The views of a scene show one set of named points, each view turned or mirrored, and shifted as a whole, with a little noise and some points left out.

Scene 1
View 1
gike: -15 15 -5 8 -3 2 17 -11 19 0 -13 13 -1 -3 -11 24 3 28 -13 8
renep: 2 14 1 -3 13 14 -8 -38 5 -11 -12 17 -4 -4 17 18 21 -9 2 13
vita: -14 12 -5 5 0 6 9 -18 17 -3 -12 15 1 -4 -6 22 5 19 -8 10
lote: -24 22 2 18 -5 4 4 -17 14 1 -18 16 14 3 -11 7 37 16 3 2
ful: -19 9 -3 12 -4 6 0 -19 14 -2 -15 19 9 -3 -11 11 21 17 0 4
Feka: -15 -18 -9 17 0 15 -20 -27 -1 -11 -18 30 17 -9 -17 5 14 15 5 0
Napu: -25 24 3 16 -4 2 6 -19 14 1 -16 16 14 2 -9 7 40 17 3 3
fize: -24 20 -4 15 -8 1 20 -5 23 5 -15 13 8 1 -20 19 13 35 -6 2
bebul: 15 23 -8 -23 11 7 21 -28 19 -7 -4 7 -31 -10 25 52 -27 0 -23 24
Dor: -18 41 4 5 -4 -2 26 -13 25 4 -15 5 -2 4 -1 22 27 18 -9 11
nolek: -3 -4 -3 2 11 17 -22 -40 -1 -15 -14 27 8 -8 4 9 20 -6 9 8
novi: 14 -9 -11 -15 13 16 -10 -38 4 -15 -8 21 -15 -13 16 35 -17 -5 -9 19
View 2
bebul: 6 10 8 -41 -34 -22 17 37 58 -52 30 1 41 -29 26 -8 -8 55 -10 9
renep: 3 -17 0 -27 -24 -8 4 13 13 4 17 11 29 -12 24 -7 2 26 -11 0
novi: 5 -16 -22 -21 -24 -2 -1 26 38 -8 11 2 39 -31 38 -20 -9 42 -21 3
gike: 5 2 11 3 -17 -15 13 25 29 -37 10 19 2 -17 5 -21 5 11 -27 -3
lote: 7 -10 21 0 -17 -17 17 9 1 -13 12 24 -4 -1 0 -10 12 -4 -18 -5
ful: 7 -12 5 2 -15 -11 12 12 11 -11 7 21 2 -10 7 -17 7 1 -24 -6
Feka: 7 -25 -15 13 -11 -1 -1 10 9 9 -3 21 5 -16 18 -27 5 0 -31 -8
nolek: 5 -26 -11 -13 -17 -1 -2 7 6 17 7 14 21 -10 27 -14 2 17 -16 -4
Dor: 7 3 31 -13 -24 -23 26 17 19 -38 22 20 3 -6 -1 -5 11 9 -16 0
View 3
nolek: -20 -1 6 11 -1 -10 -14 15 3 27 22 -28 -13 6 -15 -3 -10 26 7 -14
Feka: 4 5 12 -3 -2 -2 -22 23 0 43 14 -19 -15 -16 -18 -12 -12 2 3 -15
novi: -27 -3 9 1 15 -49 2 4 10 21 36 -28 -18 14 -3 10 4 52 -3 3
Napu: 8 -4 25 -8 3 3 -23 1 -2 6 -9 -25 2 -8 -8 -7 -8 1 -6 -12
fize: 24 2 33 -29 15 -15 -20 -4 -1 11 -4 -19 -1 -22 3 -1 1 3 -16 2
ful: 7 0 22 -9 7 -9 -18 6 0 19 4 -23 -6 -10 -8 -6 -6 9 -6 -7
lote: 9 -3 26 -8 3 1 -24 0 -4 8 -8 -23 0 -9 -8 -8 -8 0 -7 -12
vita: 4 0 24 -15 14 -26 -13 -2 4 13 8 -21 -7 -6 -1 0 2 18 -10 2
gike: 15 0 30 -24 18 -28 -13 -6 3 12 3 -19 -3 -13 3 3 3 15 -16 6
Dor: 10 -7 34 -17 14 -15 -16 -18 -3 -16 -12 -23 8 -3 5 3 -1 10 -16 2
View 4
nolek: 10 16 -4 -7 -15 -8 -7 3 27 15 -4 -6 -9 36 15 38 6 21 -3 2
Napu: 2 18 12 7 -2 2 -24 3 2 20 3 12 -18 0 3 28 31 7 -16 -12
renep: 9 9 -9 -2 -10 0 -7 -2 35 12 -6 -4 -18 22 6 35 14 26 -8 21
novi: 7 -10 -29 -18 -3 0 -4 9 45 2 -22 -28 -12 27 8 25 -1 16 0 31
vita: 2 0 -6 -6 4 6 -20 9 16 6 -11 -6 -15 2 0 19 21 -2 -9 2
bebul: 0 -30 -34 -6 9 22 -8 1 49 -4 -28 -22 -28 -14 -17 14 27 17 -14 62
ful: 5 5 -4 -4 -1 -1 -19 8 13 11 -9 -4 -11 11 8 23 15 5 -7 -4
gike: -1 -6 -7 -2 6 9 -26 12 8 7 -14 -6 -15 -9 -5 10 25 -6 -12 1
Feka: 8 17 1 -11 -7 -13 -19 14 9 15 -7 -7 -3 32 20 26 0 -2 1 -23
lote: 3 19 11 6 -2 1 -23 1 4 20 4 13 -14 3 2 28 30 3 -14 -10
fize: 0 3 3 -1 11 7 -31 11 -1 8 -9 4 -14 -15 -5 10 29 -13 -13 -12

In a view up to two points have been moved. Name them for each view, in the order of its rows, or write none.
view 1: bebul
view 2: none
view 3: Feka
view 4: ful

Scene 2
View 1
resu: 26 -13 15 -38 4 -24 17 -11 -28 67 11 -19 13 16 -12 -28 36 18 -11 -11
zamu: 13 -1 -10 -1 -28 2 -23 13 22 16 22 -19 -20 27 24 -29 19 13 0 -2
nedor: 9 17 19 -16 -4 -9 -2 -1 1 21 18 29 13 32 -14 -21 28 26 -15 -40
zopat: 21 -2 -4 -15 -14 -6 -8 3 2 39 16 -14 -11 26 11 -25 24 15 -8 -7
gori: 4 21 4 8 -26 5 -25 15 34 -10 28 19 -8 37 10 -24 20 23 -6 -31
bino: 18 1 -20 0 -32 8 -22 11 26 26 23 -18 -30 32 33 -29 14 12 -5 5
vomu: 15 -2 12 -23 -8 -16 -3 3 -9 34 15 -5 7 22 -5 -26 31 17 -5 -21
zik: 10 1 4 -5 -20 -8 -17 11 15 9 21 -15 -5 23 8 -28 22 17 5 -18
Sir: 4 20 6 1 -21 -1 -20 12 22 -1 23 20 -1 35 3 -23 21 23 -7 -34
noveg: 16 1 9 -17 -9 -11 -5 1 -4 32 19 -1 1 24 -2 -28 27 19 -9 -18
luf: 0 12 9 2 -27 -4 -23 16 25 -13 27 8 -4 28 6 -24 24 21 5 -29
sar: 23 -1 -19 -13 -18 5 -8 5 9 53 15 -16 -27 35 26 -26 18 13 -16 7
nulat: 20 -11 19 -31 0 -25 4 -3 -19 37 14 -18 19 13 -16 -27 33 16 2 -16
fegi: 12 -17 11 -21 -11 -21 -9 8 -5 21 16 -33 7 7 -3 -33 28 14 10 -11
View 2
zopat: -8 -22 10 -11 13 4 -11 -7 17 -32 -10 -8 -7 -1 19 6 17 21 6 -25
sar: -9 -17 4 -17 10 -1 -19 -7 13 -45 -18 -16 -16 9 21 15 19 38 27 -22
fegi: -1 -23 15 14 21 11 7 -10 24 -27 5 9 -5 -3 29 -13 26 11 -12 -14
zamu: 2 -7 9 -1 1 0 -13 6 19 -54 -11 4 -1 18 11 14 18 19 9 -11
zik: 9 -5 13 5 -1 2 -7 8 19 -51 -5 18 8 20 6 9 19 9 -4 -8
noveg: -12 -30 15 -2 24 12 2 -13 16 -16 -4 -2 -3 -14 26 -5 20 4 -17 -28
nedor: -10 -29 14 -24 9 5 -6 -2 9 -23 -16 -1 12 -6 5 9 11 -10 -18 -34
vomu: -12 -32 13 -7 20 9 1 -10 12 -16 -7 -2 2 -11 20 0 16 1 -15 -30
nulat: -13 -38 16 0 31 15 9 -18 20 -4 0 -3 -4 -19 33 -14 21 2 -23 -30
bino: 4 -4 7 -5 0 -3 -19 6 17 -60 -14 0 -4 23 8 18 18 30 23 -11
Sir: -1 -15 15 -24 -5 -3 -10 14 10 -41 -20 12 25 8 -9 17 7 -19 -21 -25
resu: -26 -46 13 -9 38 13 5 -28 17 5 -8 -20 -14 -29 43 -11 22 18 -8 -40
View 3
sar: 10 18 1 -32 -3 26 -3 -6 28 -20 24 11 -7 15 -20 15 -13 0 12 13
zik: -8 11 2 -6 10 13 -10 -5 -9 0 -8 18 -11 -16 -23 19 1 3 13 -17
zamu: -1 20 2 -18 6 17 -5 -4 5 -10 4 15 -10 -7 -24 18 -4 0 17 -8
gori: -30 3 2 0 11 34 -38 -13 7 6 -15 21 -1 -11 -30 12 -12 29 17 -25
Sir: -32 -2 6 -6 13 42 -43 -14 18 9 -11 20 1 -4 -33 10 -14 35 15 -25
luf: -26 -5 1 6 13 20 -33 -12 -6 7 -18 22 -5 -19 -28 13 -5 20 15 -21
vomu: -10 -26 -11 -8 8 10 -21 -8 12 -22 18 19 -9 -17 -24 9 -24 6 3 32
zopat: 0 -3 -3 -19 3 12 -10 -7 14 -19 18 16 -7 -2 -23 15 -16 3 9 20
nulat: -10 -37 -15 -7 7 -7 -13 -6 1 -27 22 23 -14 -26 -24 9 -23 0 -1 50
fegi: 2 -14 -10 -4 9 -10 0 -3 -11 -18 12 22 -18 -27 -22 18 -11 -9 2 26
bino: 5 32 7 -25 3 26 0 -3 15 -7 7 13 -8 4 -23 19 -2 3 17 -13
nedor: -30 -37 -9 0 10 22 -44 -16 19 -12 9 22 -1 -13 -31 3 -31 31 7 21
noveg: -13 -20 -6 -8 6 10 -21 -10 12 -18 15 19 -8 -12 -24 10 -22 12 4 24
View 4
nulat: -9 7 -1 -15 -11 -6 23 14 17 19 28 17 31 -19 31 10 -11 27 -14 -7
sar: 23 23 -17 -23 28 2 3 -7 30 9 8 -8 -1 -7 -6 -10 11 11 8 -29
zopat: 12 18 -12 -17 9 4 13 0 24 9 12 3 6 -4 10 -6 6 15 3 -19
vomu: -1 7 -11 -15 -7 -5 20 2 20 12 22 16 18 -9 25 2 -10 20 -4 -6
resu: -3 3 -1 -33 -4 -20 27 22 21 30 37 15 52 -44 31 13 -21 43 -18 -8
zamu: 7 24 -12 2 7 16 4 -8 22 0 7 1 -13 15 3 -7 15 -3 7 -21
bino: 14 30 -15 -4 18 16 1 -11 24 -3 0 -4 -17 13 -6 -14 17 -1 15 -26
Sir: -3 -1 -24 -3 -16 5 26 -23 14 -7 9 29 -13 29 22 -12 -2 -3 19 3
gori: 3 1 -27 4 -13 9 24 -27 13 -11 5 28 -22 35 19 -12 2 -8 24 1
luf: -8 5 -16 11 -18 17 21 -19 13 -8 11 27 -18 31 23 -6 2 -7 14 0
View 5
zopat: 18 3 0 4 -16 13 -1 10 -6 7 0 -10 -1 11 -7 -9 -11 4 -24 -9
resu: 7 15 -13 -13 -16 -12 6 25 -22 -3 -35 -37 -2 35 6 -8 9 -25 -11 -7
gori: 28 -17 19 17 -21 25 -21 0 9 18 25 14 -7 -7 -23 -9 -25 20 -36 -9
luf: 26 -19 22 12 -22 12 -25 2 3 17 12 15 -14 2 -23 -4 -32 27 -27 -7
nedor: 16 -10 18 18 -9 6 -17 13 1 1 -3 -7 -12 8 -33 -4 -5 -27 -30 -13
noveg: 18 2 3 1 -17 5 -7 14 -8 6 -8 -16 -4 15 -9 -5 -5 -2 -24 -8
sar: 18 17 -18 -7 -22 32 19 6 -9 19 8 -22 21 4 19 -18 -10 21 -28 -2
zamu: 19 7 -8 -6 -28 14 6 6 -9 19 4 -8 9 7 14 -10 -15 28 -26 -2
fegi: 18 0 -4 -15 -26 -14 -9 19 -23 9 -21 -10 -9 27 4 0 -14 24 -10 -4
bino: 23 9 -8 -3 -30 29 9 0 -4 23 19 -4 14 0 16 -14 -24 46 -29 -4
zik: 26 -8 8 -1 -29 11 -10 4 -5 22 10 8 -7 8 1 -3 -28 46 -25 -3
Sir: 26 -18 21 18 -20 20 -20 3 4 16 17 8 -12 -1 -26 -4 -24 10 -34 -11

In a view up to two points have been moved. Name them for each view, in the order of its rows, or write none.
view 1: zik
view 2: noveg, nedor
view 3: Sir
view 4: resu
view 5: zopat, zamu
